A landscape with many valleys, sampled at points; each row gives a point and its height.
A ball rolls from a point to whichever of its 2 nearest points has the largest drop for the distance, and stops where none of them is lower. Distance is the straight distance between rows; heights are no part of it.
Q_142 height 5.5: [144 149  98  93 142 111 123 125 126 116 159 104 101  95 193  91 130 133
 121 152 111  89 211 179 105 114 150 165  88 110 137 150 116 109 136 138
 108 143 108 144  84 113]
Q_398 height 53.1: [151 135 109 110  76 132 125 116 142 124 163 118 117 129 178 121 103 118
 139 135 108  68 179 189  85 114 185 143 139 106 172 109 124 170 122 166
 164  93 152 128 111 114]
Q_765 height 18.1: [138 127 116 117 155 127 159 124 140 128 108 137  92 100 162 101 134 127
 126 106 148 109 151 139  98  99  91 146 114 182  76 129  57 101 169 139
 112 174  95 132 136 135]
Q_914 height 37.3: [ 87 141 147 160 174 125 134 110  66 161 121 104  71 157 144 175  87 192
 147 101 135 173 135 156 141 105 153  67  83 136 133 146 194 152 175 111
 172 114 138 171 124 130]
Q_866 height 21.2: [113 110 155 168 148 137 137  71  84 113 119 144 138 137 114 152  93 167
 157 107 110 138  94  99 159 126 153  64 157  82 141 195 119 124 133 118
 189 131 113  81 153 163]
Q_406 height 19.0: [132 144 167 174 162 133 159  61 117  92  99 122 127 129 132 126 117 157
 183 126  93 137  69  93 158 112 181  76 158  56 146 208 100 110 128 132
 169 146 118  79 106 148]
Q_207 height 24.1: [108 125  95 158 172 167 184 127  89  82 123 137  98 146 116 131 131 161
  84 117  67 129 153 165 119 152  93 105 107 191  95 113  83 174 121  81
 106 112 155 104 105 178]
Q_905 height 68.3: [150 141 163 103 115 120 110 137 147 147 161 113 154 123 129  89 103  74
 151 124 141  92 156 116 128  94 179 178 136  81 194 106 132  84  65 161
 129 126 175 176 118  88]
Q_128 height 42.2: [145 146 107 123 113 105 155 121 127 166  83 110 124  79 172  81 142 182
 201 116 174  77  97  69  94  96 115 141 100  85 146 133 121 121 131 164
 158 150  49  99  87  80]
Q_650 height 35.5: [113 168  88 135 148  75 173 166 123 153 135 134 107  98 138  67 133 189
  93 118 154 160 136 112 118 122 143 151  87 180 145 148 117 137 154 104
 133 126  61 169 106 104]
Q_839 height 50.6: [121 144 121 125 149 120  70 148 113 167  81 171 126 153 141 137  89 143
 114  75 204 138 111 135 116  94  99 114 133 181 108 105 135 144 127 103
 158 144 123 171 168 113]
Q_132 height 35.4: [112  96 192 172 115 137 127 108 146 143 111 136 178 117  82 183 150 120
 149  98  85 169  99  85 181 140 131 107 112 114 100 110 134 140 129 121
 145 110 158 126 116 170]
Q_551 height 49.8: [166 107 133 124  73 107  93 106 154 127 127 121 153 126 162 112 103  95
 172 164 142  71 165 183 109 121 178 132 115  75 192 114 130 148 124 179
 180 134 160 148 110  90]
Q_270 height 69.0: [170 148 117 174  97  89 135  86 171 171 146 148 149 138 123 147 139 159
 193 124 150 133 124 116 146 128 199  95 141  89 198 122 117 168 148 142
 178 139  81 103 114 106]
Q_82 height 32.8: [154 122 145 174 100 155 148  73 121  75 119 143  96 144 143 148 108  80
 170 173 115 126  75 134 127 116 163 107 161 133 172 157 134 171 130 177
 181 149 164  97 134  90]
Q_360 height 15.3: [132 133 115  85 129 115 164 133 158 116 150 137 132 111 155  90 151 135
  88 114 125 101 150 104  97  82  99 153 159 139  82 148  65  60 187 146
  74 164  76 130  99 138]
Q_637 height 20.4: [132 147 139 114 124 127 128 188 177 139 135 150 187 117  88 122 174  79
  86 103 116 164  94 109 175 154 128 159 132 149 154 127 104 118 135 107
 109 107 160 162 121 135]
Q_856 height 38.6: [131 140 152 155 108 150 134 177 127 161 127 137 149 151 134 204 131 134
 124 140  76 195 101 103 161 135  61 106 117 113  93 111 170 188  88  98
 146  97 147  96 181 147]
Q_293 height 70.8: [147 178 141 150  85 102 151  83 159 182 110 108 136 170 110 131 161 197
 207 118 165  94  80 107 154 148 200  93 181  87 217 132 125 130 141 179
 165 128  97  79 121  99]
Q_863 height 24.9: [ 78  60 163  94 140 103 135 165 144 126  87  86 128  93 149 179 154 118
 104 160 124 144 127 132 130 122  97 144  76  91  86 109 151 107 138 150
  85 137 168 154 102 159]
Q_252 height 16.5: [144 129  99 119  86 108  72 135 139 105 133 155 139 164 122 150 102  88
 185 139 184 158 160 140 101 152  64 150 142 134  87  88 130 162  81 108
 106 101  87 129 210 118]
Q_138 height 19.6: [164 142 151 145 121 186 145  53 131 104 178 137 116 137 141 113 176  78
 122 139 122  52 120 124 123  99  78 131 180 133 149 116  67  80 130 163
  70 128 135  99 114 103]
Q_183 height 41.6: [103 107 134 112 100 120 147  76 117 140  91  85 124 116 168 104 120 163
 168 127 152 103 131 105 116 125 147 108 127 108  93 160 135 108 184 160
 148 146  80  92 150 133]
Q_665 height 16.2: [156 150 136 134  94 124 152 125 148 178 127 122 167 150  79  95 161 114
 105 119 142 120  96  42 150 118 130 124 181 121 157 109 101  83 196 143
 113 102 128 149 145 116]
Q_807 height 14.2: [ 94  93 156 116 161  91 132 138  84 183  54 108 143 148 129 128  92 179
 137  63 157 127 105 146 148 110 159 115  56 132  87 133 200 108 142 124
 175 167 135 162 110 121]
Q_556 height 33.5: [ 81  67 192  97 150 152 155 189 133 110 138 112  82 111 127 179 131 123
 103 123 105 160 106 162 109 108  51 102  82 146  72 107 123 145  93 105
  80 109 158  89  91 140]
Q_699 height 60.0: [138 143 104 166 119 114 152 134 145 126 141 133 137 162 104 156 158 126
  89 144  97 157 153  95 165 133  57 141 115 170  80 112 109 156 162 110
 125 104 153 124 151 161]
Q_197 height 30.6: [147 112 116 112 151 158  86 132 116  99 143 188 115 107 124 104 104  77
 150 125 158 134 160 129 120 126  91 172 147 126 108 137 112 125  62  90
 121 161  80 132 158 114]
Q_618 height 21.8: [165 143 122 107 116  78 161 111 143 154  92  79 167 113 164  71 161 142
 148  70 124 103  79  82 128  88 155 114 118 126 115 167 110  86 143 164
 133 160 132  98  53  90]
Q_404 height 69.3: [152 131 143  87 130 114  95 183 141 155 124 119 157 115 129  92 123  69
 122 126 141  99 117 132 138 106 160 187 136 104 178 116 123  96  95 165
 119 156 185 185 133 103]
Q_716 height 29.2: [ 85  51 175  79 150 120 147 177 145 106  84 106  93  97 146 203 155 109
  91 157 119 131 122 175 108 101  57 142  91 118  78  84 142 143  99 114
  69 140 160 114  82 138]
Q_692 height 43.1: [109 108 169 121 164 146 156 134  96  88 127  62  26 138 165 153 118 117
 120 162 125 155 140 179 139 142  99 137  63 160  91 123 164 153 124 119
 122 127 149 106 115 156]
Q_509 height 64.6: [162 149 116 148  98 110 137 140 198 115 188 207 151 102 104 116 150 145
 143 126 123  93 160 136  90 120 174 152 165 144 226 117  88 147 110 147
 133 143  91 148 117  91]
Q_671 height 66.5: [103 117  93  98 100  97 109 159 133 139 137 131 150 148  92  94 145 108
  81 135 163 161 102  94 112 137  96 130 164 165 108 117 118 104 199 116
 105 134 108 126 163 140]
Q_890 height 21.0: [ 96 114 149 109 181 146 145 141 117 103 101 150  98 101 151  91 122 136
 119 118 136  91 169 176 112 107 104 154  66 192  82 148  93 101 147 132
  90 183 105 162 119 138]
Q_375 height 24.7: [125 123 112 128 186 174 133 155  93 115 108 183  97  89 142 103 105 134
 132 122 129  78 177 205  85 144 129 138  78 171 111 144  96 135 102 114
 119 152 101 135 122 126]
Q_495 height 23.2: [148  88 127  94  83 123  66 145 148 100 120 151 137 136 123 127 120  53
 170 159 157 124 148 145  85 151 105 151 132 106 148  84 135 127  77 124
 117 112 131 141 177 128]
Q_181 height 18.5: [148 122 143 119 113 151 118 103 128 155 131  91 142 123 119 110 155  76
 126 123 129 105  87  70 145 120 120 130 155  96 155 107  94  78 148 150
  96 118 174 127 138 134]
Q_931 height 49.6: [126 151 184 163  97 161 141 146 144 122 114 101 160 147 108 193 135 109
 115 127  89 150 108 135 184 173 205 116 151 102 164 123 160 145 163 165
 159  97 165 118 136 159]
Q_675 height 33.8: [109 125 142 130 198 131 133 118  71 152 145 102  74 111 129 149 102 149
 127  93 140 155 150 136 143 103 130 118  49 138 127 134 200 119 134 101
 142 112 136 186  84 123]
Q_195 height 37.2: [156 121  90 100  80 114  89 149 153  93 128 133  90 163  77 129 124 127
  94 139 107  95 171 198 121 157 168 148 126 143 176  61 157 177  73 145
 109  89 168 136 132 151]
Q_396 height 62.1: [195 151 104 134 144 136 144 153 160 128 163 170 136 103 101 101 147 118
  91 146 127 126 157  89 142 135 118 164 169 132 137 131  66 119 136 112
 117 128  88 140 138 121]
Q_525 height 21.7: [140 138 112  72 163 180 129 192 111 123 175 115 113 113 131  92 128 105
  98 130 114 109 163 141  89 167 114 150 130 121 124 139  77  81 128 101
  74 147 121 119 140 153]
Q_990 height 42.9: [153  98 171 104 104 168 117 134 122  99 112  90 112 152 132 143  88  77
 124 173 115  90 114 154 128 136 184 146 166  69 154 105 183 154  97 172
 168 106 192 131 131 141]
Q_875 height 70.2: [137 140 133  83 152 134 113 196 140 127 121 155 124  96 140 115 137  88
  95 138 113 108 139 153 126 126 154 206 117 124 153 112  99 102 100 141
  91 157 183 167 139 134]
Q_587 height 25.0: [155 154 115  84 145 158 137 165 123 151 181 131 136 141 136  85 114 113
 123 119 129  72 158 128  78 143 130 149 170 112 162 101  42  99 131 122
  96 118 151 125 159 125]
Q_88 height 61.2: [125 128  97 108 163 104 104 159 150 102 127 135  72 124 131 110 110 128
 145 158 122 172 184 142 118 136 114 173  84 140 139  99 129 123  71  80
 111 133 112 166 121 142]
Q_950 height 30.7: [110  65 185 108 155 153 102 111 112 136 119 102 102 141 134 137 120 101
 133 102 154 141 108 113 120 109  63  96 108 126  35 149 165  93 112 104
 123 155 104 104 127 142]
Q_626 height 66.9: [169 152 145 110  90 117 110 102 164 172 157 115 140 143 127 102 127 102
 172 141 148 104 173  81 113 105 174 149 160  78 175  96 115  81 105 149
 131 123 128 154 139 103]
Q_795 height 23.6: [137  98 158 175 134 157 112  69  91 105 118 136 127 140 133 169  88 120
 162 143 117 147 110 135 148 149 147  93 151  78 108 172 157 152 118 125
 175 141 135  86 173 157]
Q_851 height 20.7: [ 44 101 167 123 150  97 140 121 101 160  81  90  97 163  98 139 121 199
 136  90 120 181 135  93 137 121 132  72  85 169  73 106 170 108 169  91
 126 119 125 140 110 166]
Q_380 height 46.8: [142 119 154 115  96 132 124  97 120 129 108  90 161 148 165 119  83 128
 177 167 129  61 122 159 139 112 166 123 112  36 195 157 141 148 125 194
 192 152 169 132 106  80]
Q_681 height 16.6: [161 141 144 148 136 137 139  76 117 130 105  69 139 107 161 119 132 142
 182 124 112 115  67 112 152 121 167  81 135  66 141 188  99 125 142 155
 157 135 133 114  97 119]
Q_4 height 58.6: [128 173  92 120  72 125 125 127 156 167 175 123 150 119 146 110 137 153
 114 145 182  98 141 118 101 122 138 119 174 110 174  98 107 145 177 165
 142  75 101 134 124  96]
Q_870 height 30.8: [127  91 148 158 144 125 104  52 157 141  96 152 150 113 111 125 153 109
 147  92 115 143 100  80 161  85 119 104 118 114  80 134 115  75 102 126
 118 162 132 141  85 127]
Q_657 height 22.7: [123 165  56 129  86 116 108 135 116  87 161 150 144 167  99 131 144 110
 108 155 138 131 162 185 121 197  85 148 148 182 117  88 131 179 114 108
  80  79 119 119 177 120]
Q_459 height 44.2: [148 146  95 156 116 102 150  93 147 172  95 126 126  85 167 102 127 163
 199 104 167  95  70 109 121  98 134 115  98  90 170 143 109 154 126 166
 188 148  84 127 101  88]
Q_494 height 27.4: [ 98 133 116 144 213 149 166 146  92  93 139 131  94 119 121 136 134 146
  83 100  97 146 158 149 140 143  90 128  65 196 136 109 128 143  91  62
 118 110 166 142  85 139]
Q_254 height 46.6: [100 136 173 155 113 131 144 122  96  87 102 133 163 125 119 146  96 133
 153 141 125 104  80 157 157 149 228 110 162  65 201 163 132 123 150 207
 176 131 166 124 141 139]
Q_561 height 13.0: [146 122 142 121 152 113 126 150 128 154  84  82 126  98 173  94 124 133
 135 126 144 115 130 150 140 105 142 142  71 113  87 159 112  99 150 159
 149 162 129 131  91 138]
Q_653 height 26.1: [156  93 142 147 120 168  98  80 107 118 136 117 128 158 141 161 109  92
 170 145 138 144 101 105 146 140  78 107 155  85  88 151 152 133  90 121
 142 146 117  75 177 130]
Q_336 height 58.9: [137 139 107 148 158 111 122 130 127 141 141 134 108 160 139 172 139 135
  94 112 124 170 145 114 130 125  60 132 123 189  86 126 112 169 135  88
 140 131 144 131 153 152]
Q_458 height 23.1: [174 134 109 141 126 189 149  75 130 108 176 166 135 127 112 100 163 100
 111 122 100  36 148 145 109 153 117 133 184 137 149 131  71 100 101 145
  92 132 115  82 113 106]
Q_612 height 48.3: [126 122 188 167 107 163 152 131 113  79 113 129 147 135  88 182 109 100
 142 130  86 147  92 132 155 166 238 110 164  88 182 130 158 131 130 182
 166 127 161 112 121 157]
Q_250 height 48.8: [106 141  99 147 135  95  82 129 116 184  75 158 144 122 135  84 110 147
 132  94 213 153  82 152 122 108 154 117 114 153 118 125 144 121 127 121
 170 131 101 162 134  93]
Q_302 height 45.2: [113 103 145 112 160 149 158 160 111  76 109  45  51 125 169 167 133 126
  96 166  90 138 122 162 130 138 108 149  89 124 111 101 157 155 106 130
 119 114 180 111  80 162]
Q_376 height 18.2: [115 157  62 137 108 144 119 163 136  85 164 190 156 151  72 122 149 122
  71 172 106 129 162 158 131 190 122 169 167 200 155 107 142 158 126 108
  78 114 124 137 160 126]
Q_956 height 36.4: [123 161 116 130 119 150 103 173 100 162 172 138 174 180 134 197 122 151
 121 126  99 179 112 121 146 117  30 132 111 159 113 101 168 203  84 103
 133  66 146 116 179 114]
Q_30 height 28.4: [128 100 162 117 140 166 108 125 100 136 124 103 115 137 142 158 110  95
 160 110 141 170 101 102 133 124  37 113 117  97  55 139 162 125 109 106
 130 139 110  77 176 149]
Q_429 height 63.2: [145 120  98 119 122  64 106 144 179 111 125 147 102 128 133 102 105 129
 161 156 143 165 187 142  86 122 130 165 109 134 127 121 113 115 102 103
 133 147  83 169 142 133]
Q_659 height 30.2: [ 93 158 124 134 206 139 141 143  83 119 154 129  69 122 112 105 122 152
 105  97 123 164 157 128 156 118  93 140  62 196 148 124 162 116 110  66
 120 110 125 167 109 121]
Q_743 height 37.5: [147 146  96 122 161 101 145 154 138 134 165 152 115  66 145  64 118 174
 123 117 129 133 148 121 109  94 148 160 109 142 127 180 103 125 139 105
 127 162  42 146  85 108]
Q_565 height 46.7: [124 126 106 170 124 105 105  95 137 175  75 157 152 112 148  97 124 130
 169 116 197 119  62 165 139 110 136 105 111 129 162 135 122 152 122 158
 189 144 123 147 132  90]
Q_373 height 28.7: [111  86 131 129 142 128  99 104 160 117 129 156 143 105 112  92 152 111
 111 102 123 156 111  85 135  89  91 113 129 118  61 138  96  73 112 113
  99 160 103 134  79 140]
Q_955 height 37.4: [109 116 183 150 124 149 154 151 141 157 109 133 161 138 111 204 128 129
 127  99  80 198  81  94 174 137  99  83 119  95  90 144 155 164  98  99
 155  95 166 107 142 150]
Q_5 height 26.4: [ 96  92 120 104 141  96 131 139 148 119 128 140 129 101 113 102 146 129
  81 117 101 182 126  66 148  95 112 144 110 156  81 152 139  89 136  95
  95 156 124 152 106 155]
Q_83 height 40.7: [169 101 136  97  73 151  92 161 135 102 129 101 100 155  78 149 104  84
 101 140 105 112 119 178 130 156 173 147 157 100 159  80 170 192  87 161
 149  92 174  97 116 139]
Q_844 height 27.1: [171 162 105 115 112 149 144 168 132 143 154 137 122 159 116 116 127 124
 105 125 133  79 173 143  82 170 141 150 190 133 166  81  49 151 125 139
 111  98 154 125 168 122]
Q_76 height 10.9: [132 121 127 145 161  87 137 116 112 177  78 119 133 106 167 113 112 166
 143  88 135 121 125 156 156  81 149 125  49 121  85 176 158 127 147 149
 173 188 111 140  79 108]
Q_529 height 33.4: [118 138 134 120 152 101 169 137 100 157 152 103  82 111 111  72 133 167
 112 116 152 146 138  85 142  97 132 128  69 195  90 155 156 109 170  96
 125 131  73 132  97 124]
Q_796 height 19.5: [ 72 112  93  89 131 123 135 188 126  80 157 140 140 117 109 153 159 102
  61 170  96 154 134 137 123 166  58 153 122 155 127 126 171 148 112  94
  67  96 151 130 145 137]
Q_433 height 53.2: [119 124 125 121 104 112  92 154 143 155 127 129 126 116 112 187 155 133
 122 163 130 177 136 114 161 175 122 140 115 115 117 104 188 122 112 128
 123 141 145 123 172 155]
Q_883 height 67.0: [169 159  95 158  90  87 124 111 182 153 167 167 150  94 140 130 147 114
 159 114 147 116 129 137 134 119 177 122 126 132 197 120 108 174 131 161
 168 132 106 143  95  92]
Q_775 height 21.1: [ 64  73 149 106 144  69 130 155 127 134  70  72 135 103 124 174 136 152
 117 140 144 148 121 137 132 153 136 130  88 121  98 125 161 109 169 143
 120 136 171 157 127 164]
Q_656 height 39.3: [107  98 103 124 128  80 120  97 106 160  89 120 153 106 120 117 134 175
 136 105 129 106 129 107 152 139 183 106 105 101 104 151 170  85 164 129
 157 155  93 108 143 145]
Q_468 height 24.6: [ 71 101 125 127 134  92 138 168 131 118 136 128 153 139 108 195 162 137
  66 160 123 192 120 118 142 138  36 114 100 166 117 115 180 149 114  82
  97  97 178 118 126 127]
Q_540 height 65.2: [188 135 122 106 108  87 104 115 191 124 140 131 116 134 145  88 132 114
 170 147 127 121 186 120  78 107 144 148 133  81 152 106  97  88 101 129
 136 142 102 151 126 123]
Q_66 height 60.7: [129 168  95 146  71 122  93 112 152 163 146 117 150 114 118  97 137 148
 142 152 188 146 129 135 108 156 163 108 176  97 163 103 118 108 156 137
 137  83  97 146 139 109]
Q_65 height 38.8: [104 189 189 132 128 125 182  57 119 123 116  83 128 168 113 127 139 189
 191 146  76  72  69  78 157  82 191  90 181  91 188 194 111  96 153 164
 110 126 156  86 103 104]
Q_516 height 23.4: [157 137 107 106 130  76 155 154 142 135 106 125 161 118 153  39 156 128
 103  77 122 118  79  87 138  87 169 169 147 146 121 162 108  90 136 149
 120 182 111 135  97  89]
Q_446 height 18.9: [124 115 128  98 159 171 147 157 131 107 177 116 128 132 113 109 157 109
  77 132  97 125 144 146  98 150  87 120 120 152  86 144  75  97 160  96
  82 135 109 104 106 162]
Q_325 height 55.9: [155 159 116  98  79 136 143 119 151 137 208 127 144 135 158 111 124 139
 139 124 136  58 168 121  68 105 143 126 170  95 190  99  89 176 128 137
 146  70 111 127 107 107]
Q_849 height 22.1: [129 148  78 135  82 105 100 131 127  92 162 152 117 163 120 133 112 104
 141 146 181 157 168 178  82 175  88 141 152 144 104 104 124 170 115 107
 106  89  87 139 182 108]
Q_581 height 40.6: [116 153 208 131 117 158 165  60 121 159 153  74 150 164 113 130 130 124
 166 130 109  90 106  70 162  81 180  89 167  94 179 144 127 103 151 161
 128 100 191 106 122 110]
Q_193 height 17.4: [ 43  76 160 138 162  82 126 139 111 154  53 100 138 138 105 169 116 194
 135  90 150 156  95 146 147 140 157 108  79 131  79 112 175 125 145 115
 144 134 143 157 129 163]
Q_397 height 26.6: [185 125  97 120 132 159 120 108 132 104 168 163 139 101 133 102 140  98
  95 115  82  67 160 171 106 146 143 135 142 139 131 152  89 139 113 126
 131 134 122 101 103 130]
Q_818 height 33.3: [136  90 186 201 108 156 129  50 148 121 116 136 148 120  98 162 146  90
 159 119  92 144  95  90 179 110 138  88 128 128 115 120 116 115 129 148
 127 145 149 105 101 142]
Q_602 height 53.0: [145 179  91 145 151 121  78 170 102 148 147 183 124 167 112 144  85 179
 104  88 189 162 157 165  91 119  92 119 163 183 119 103 120 157 118  80
 127 128 110 175 166  89]
Q_855 height 14.5: [ 78 132  76 104 143 131 131 175 124  57 156 175 134 136  91 127 143 125
  78 181  82 120 151 152 136 192 125 168 156 178 171 131 163 141 102  98
  55 122 148 133 158 144]
Q_693 height 65.5: [ 97 101 110 129  77 118 110 128 136 152 119 127 176 147  80 134 153 114
 106 141 168 173  92  83 138 142  88  94 155 142  87 100 136 109 187 124
 110 118 124 110 171 158]
Q_312 height 30.3: [149 122  84 115 135 186 126  92 119  79 128 189 129 120 104 129 153 110
  88 111  73  61 156 193 118 171 133 122 154 169  74 135 127 155 104 136
  76 130 115  83 122 159]
Q_902 height 64.2: [ 85 112 133 146  95 145  91 102 107 150 105 123 171 117  84 129 140 140
 129 132 181 128  73 110 141 171 141  84 161 108 117 122 131  85 170 130
 131 109 125 109 172 156]
Q_827 height 51.2: [106 115 156 150 119 124 113 152 142 132 108 101 132 134 118 227 135 138
 112 157 111 167 111 152 179 185 152 124 127 108 129 117 183 137 137 153
 147 116 170 111 158 166]
Q_727 height 16.0: [153 100 167 135 110 163 127  98 140  99 135 124 139 130 131 126 151  62
 124 127 111 101 102 104 125  93  95 127 162 128 119  91  64  85 126 160
  77 138 176 118 122 137]
Q_127 height 22.8: [ 72 105 165 141 131 122 133 123  93 159  95 110 114 180  95 150  93 198
 126  72 129 166 127  81 118 115 108  65 141 160  56 112 148 131 172  86
 149 109 114 130 135 167]
Q_161 height 33.1: [124 110  83  78 123 139 105 170 113  88 114 138 102 128 112 112 116 122
 101 139 115  89 166 194  88 174 155 155 118 133 156  94 133 146  84 116
  93  91 148 133 133 144]
Q_891 height 28.6: [110 124  85 104 176 166 131 151 100  90  97 176  92 115 106 118 105 128
 122 134 112 104 179 196  83 173 139 150  92 174 109 109 145 160  73  77
  86 129 113 134 146 147]
Q_169 height 23.7: [154  97 138 135 118 166 131 125 136  91 152  96 116 133 142 136 138  84
  81 135  74 154 120 142 150 144 126 123 130 113  83 133 114 153 129 126
 133  97 161  93  89 172]
Q_616 height 30.4: [142 158  92 128  95 112 118 167 164 123 166 154 134 156  99 126 136 154
 114 141 148 120 175 184  69 181 155 137 170 163 163  81  58 146 117 120
 116 105 130 143 132 117]
Q_916 height 42.5: [105 133 126 155 119 126 149 100 108 135 118  95 104 137 154 148 109 175
 142 138 156 152 141 125 121 146 148  92 127 139  86 159 147 152 205 118
 156 110  80 114 159 150]
Q_805 height 40.5: [ 95 115 148 141 148 136 155 140  92  95 110  79  67 133 166 152  93 140
 147 163 142 183 125 151 117 140 149 105 107 151  89 159 168 161 175 132
 160 126 126 111 137 160]
Q_80 height 63.1: [164 152 123 125 114 133 135 152 174 117 180 178 142 107 101  80 129 108
 117 138  98 117 156 103 126 133 166 182 194 130 190 137  71 114 119 129
 114 138 106 163 136 105]
Q_96 height 61.1: [185 163  94 165 114 124 154 155 150 132 162 159 142 146  97 132 146 119
  90 155 119 145 176  90 164 139  81 166 154 154 121 119  86 150 157 115
 128 119  88 127 154 134]
Q_308 height 62.7: [125 138 129 165  84 138  72 118 126 150 116 115 148 120 117 140 124 124
 148 155 168 151  90 139 141 175 164 107 157  85 145 116 126 128 147 147
 153 102 127 137 167 141]
Q_287 height 44.6: [133 115 182 121 127 148 133 121  91 121  89  85 150 140 148 139  77 100
 143 158 125  76 102 155 140 121 197 136 148  41 178 134 150 139 119 194
 171 110 187 143 118 115]
Q_187 height 58.5: [ 90 141 105 129 154 103  90 163 124 136 119 141  73 138 132 140  94 131
 149 148 171 202 166 128 126 128  91 145  82 141 132 103 199 121  77  76
 126 124 111 166 154 123]
Q_595 height 9.8: [146 158 122  97 128 115 118 129 125 154 133  84 134  87 183 104 124 122
 126 130 128  91 166 142 111  98 154 154  96  94 120 139 129  98 156 159
 114 126 140 149 109 121]
Q_804 height 36.7: [137  98 109 124 148 108 102  77 117 153  94 152 141  97 134 109 117 126
 160 133 146 117 129 104 152 126 158 127 105  83 112 173 174  89 102 128
 166 172  84 124 131 109]
Q_221 height 33.6: [ 99 174 106 120 136 152 107 173  86 127 150 152 145 165 146 203 128 155
  90 124  98 166 137 122 136 111  18 109 101 169 149  85 206 180  81  91
 104  67 165 149 144 102]
Q_466 height 13.2: [129 154 117  96 129 121 146 122 138 142 156 106 144 111 163  84 146 122
  88 126 106  98 160  89 119  76 122 150 128 104 105 129  87  61 183 144
  75 128 118 144  95 136]
Q_52 height 24.8: [118 114 118  96 122  88 160 143 136 131 118 109 165  98 124  65 153 143
  94  93  81 159  95  63 151  77 175 161 130 129  87 157 138  81 156 128
 100 156 103 149  73 128]
Q_994 height 55.8: [ 74 138 102 128 154  97 103 133 119 163 103 134  98 132 116 156 123 167
 126 132 169 191 128 109 148 147 111 134 115 146 110 102 213 112 125  97
 118 129 105 145 172 151]
Q_260 height 19.7: [154 147 122 127 142 104 135  90 117 163  92  62 153 118 166  82 157 160
 173 104 132  81  68 114 148 108 151  95 108  78 124 187 133  80 129 150
 140 167 108  77  57  86]
Q_2 height 27.0: [175 113 106 152 102 152 113  93 117 103 157 130 127 107 134 136 126  85
 106 131 111 117 138 158 132 134 137 109 135 133 127 145 104 180 134 132
 158 109 139 101 136 122]
Q_49 height 30.1: [163 110 133 149  95 141 142  59 140  93 145 126 116 125 171 137 135  88
 139 143 125  97 102 125 116 122 124 110 169 137 128 151  99 154 165 158
 152 132 136  80 139 119]
Q_846 height 56.9: [114 151 106 116 176 140 128 174  96 111 159 167 121 165 127 177  97 137
 111 109 128 140 159 141 110 150  56 140 120 208  99 117 133 168  89  70
  94 145 134 124 184 132]
Q_225 height 29.6: [ 58 138 131 157 155 127 115 148  96 120 133 128 147 154 129 207 133 158
  90 110 127 186 120 129 147 113  30  84 108 151 140  89 209 161 105  82
 109  84 190 149 124 125]
Q_338 height 37.0: [ 99 153 173 157  95 124 176  42 146 114  98  98 116 136 139 144 147 169
 197 159  90  80  58  82 110  82 154  88 156 108 184 176 121 116 156 198
 138 146 154 104  97  96]
Q_813 height 21.3: [130 112 140 133 142 183 154 143 121  80 159 110 131 151 120 112 137 125
  84 111  65 124 127 157 100 138 107 103 130 147  77 132  57 140 150 108
 116 107 140  88  92 174]
Q_220 height 39.8: [134 135 103 108 142 119 157 126 135 141 128 152 105  64 169  71 130 165
 149  97 167  76 112 102  91  82 101 147 110 132 126 167 116 104 126 137
 145 176  31 116  88  74]
Q_156 height 55.1: [127 170  86 138 177 145 122 166  87 121 156 189 150 168 106 152  91 166
 102 106 142 137 172 143  80 162  85 134 158 200 119 110 113 174  89  60
 101 125 113 160 174 113]
Q_894 height 33.7: [132 104 107 106 149 118 108 104 116 132 133 171 111  98 141  75  89 109
 135 125 148 149 134 100 126  93 123 157 140 123  96 165 162 112  96  92
 138 159  57 151 152 101]
Q_901 height 34.8: [135 151 169 176 111 148 168  57 123 102  92 121  99 144 134 151 127 122
 190 195 102 105  83 117 143 114 181  96 156 112 198 174 134 122 142 187
 163 171 160  94 137  96]
Q_17 height 18.4: [156 167 123 157 102 121 145 135 171 154 132 135 183 128  90 125 175  92
 107 106 133 151 100 100 180 147 145 129 139 143 146 129  93 127 176 128
 139  96 135 157 112 133]
Q_410 height 27.2: [151 105 129 105 110 139  74 146 152 110 138 165 122 106 105  99 125  61
 150 161 155 140 126 103 122 142 107 169 148 109 145 113 131 117  68 104
 114 141 120 130 179 115]

For each start below, name the point where the ball stops.
Q_914 | Q_446
Q_429 | Q_142
Q_49 | Q_727
Q_955 | Q_681
Q_308 | Q_142
Q_856 | Q_855
Q_950 | Q_681
Q_30 | Q_681
Q_375 | Q_142

Call two points neighbours if one is among the 2 nearest of the other. Go from one point of each pair to the other, from neighbour to neighbour, staying as low as possible. Name the highest point that can't be avoided.
Q_446 and Q_727 | Q_2
Q_252 and Q_855 | Q_657
Q_681 and Q_855 | Q_856
Q_76 and Q_142 | Q_561
Q_727 and Q_665 | Q_181
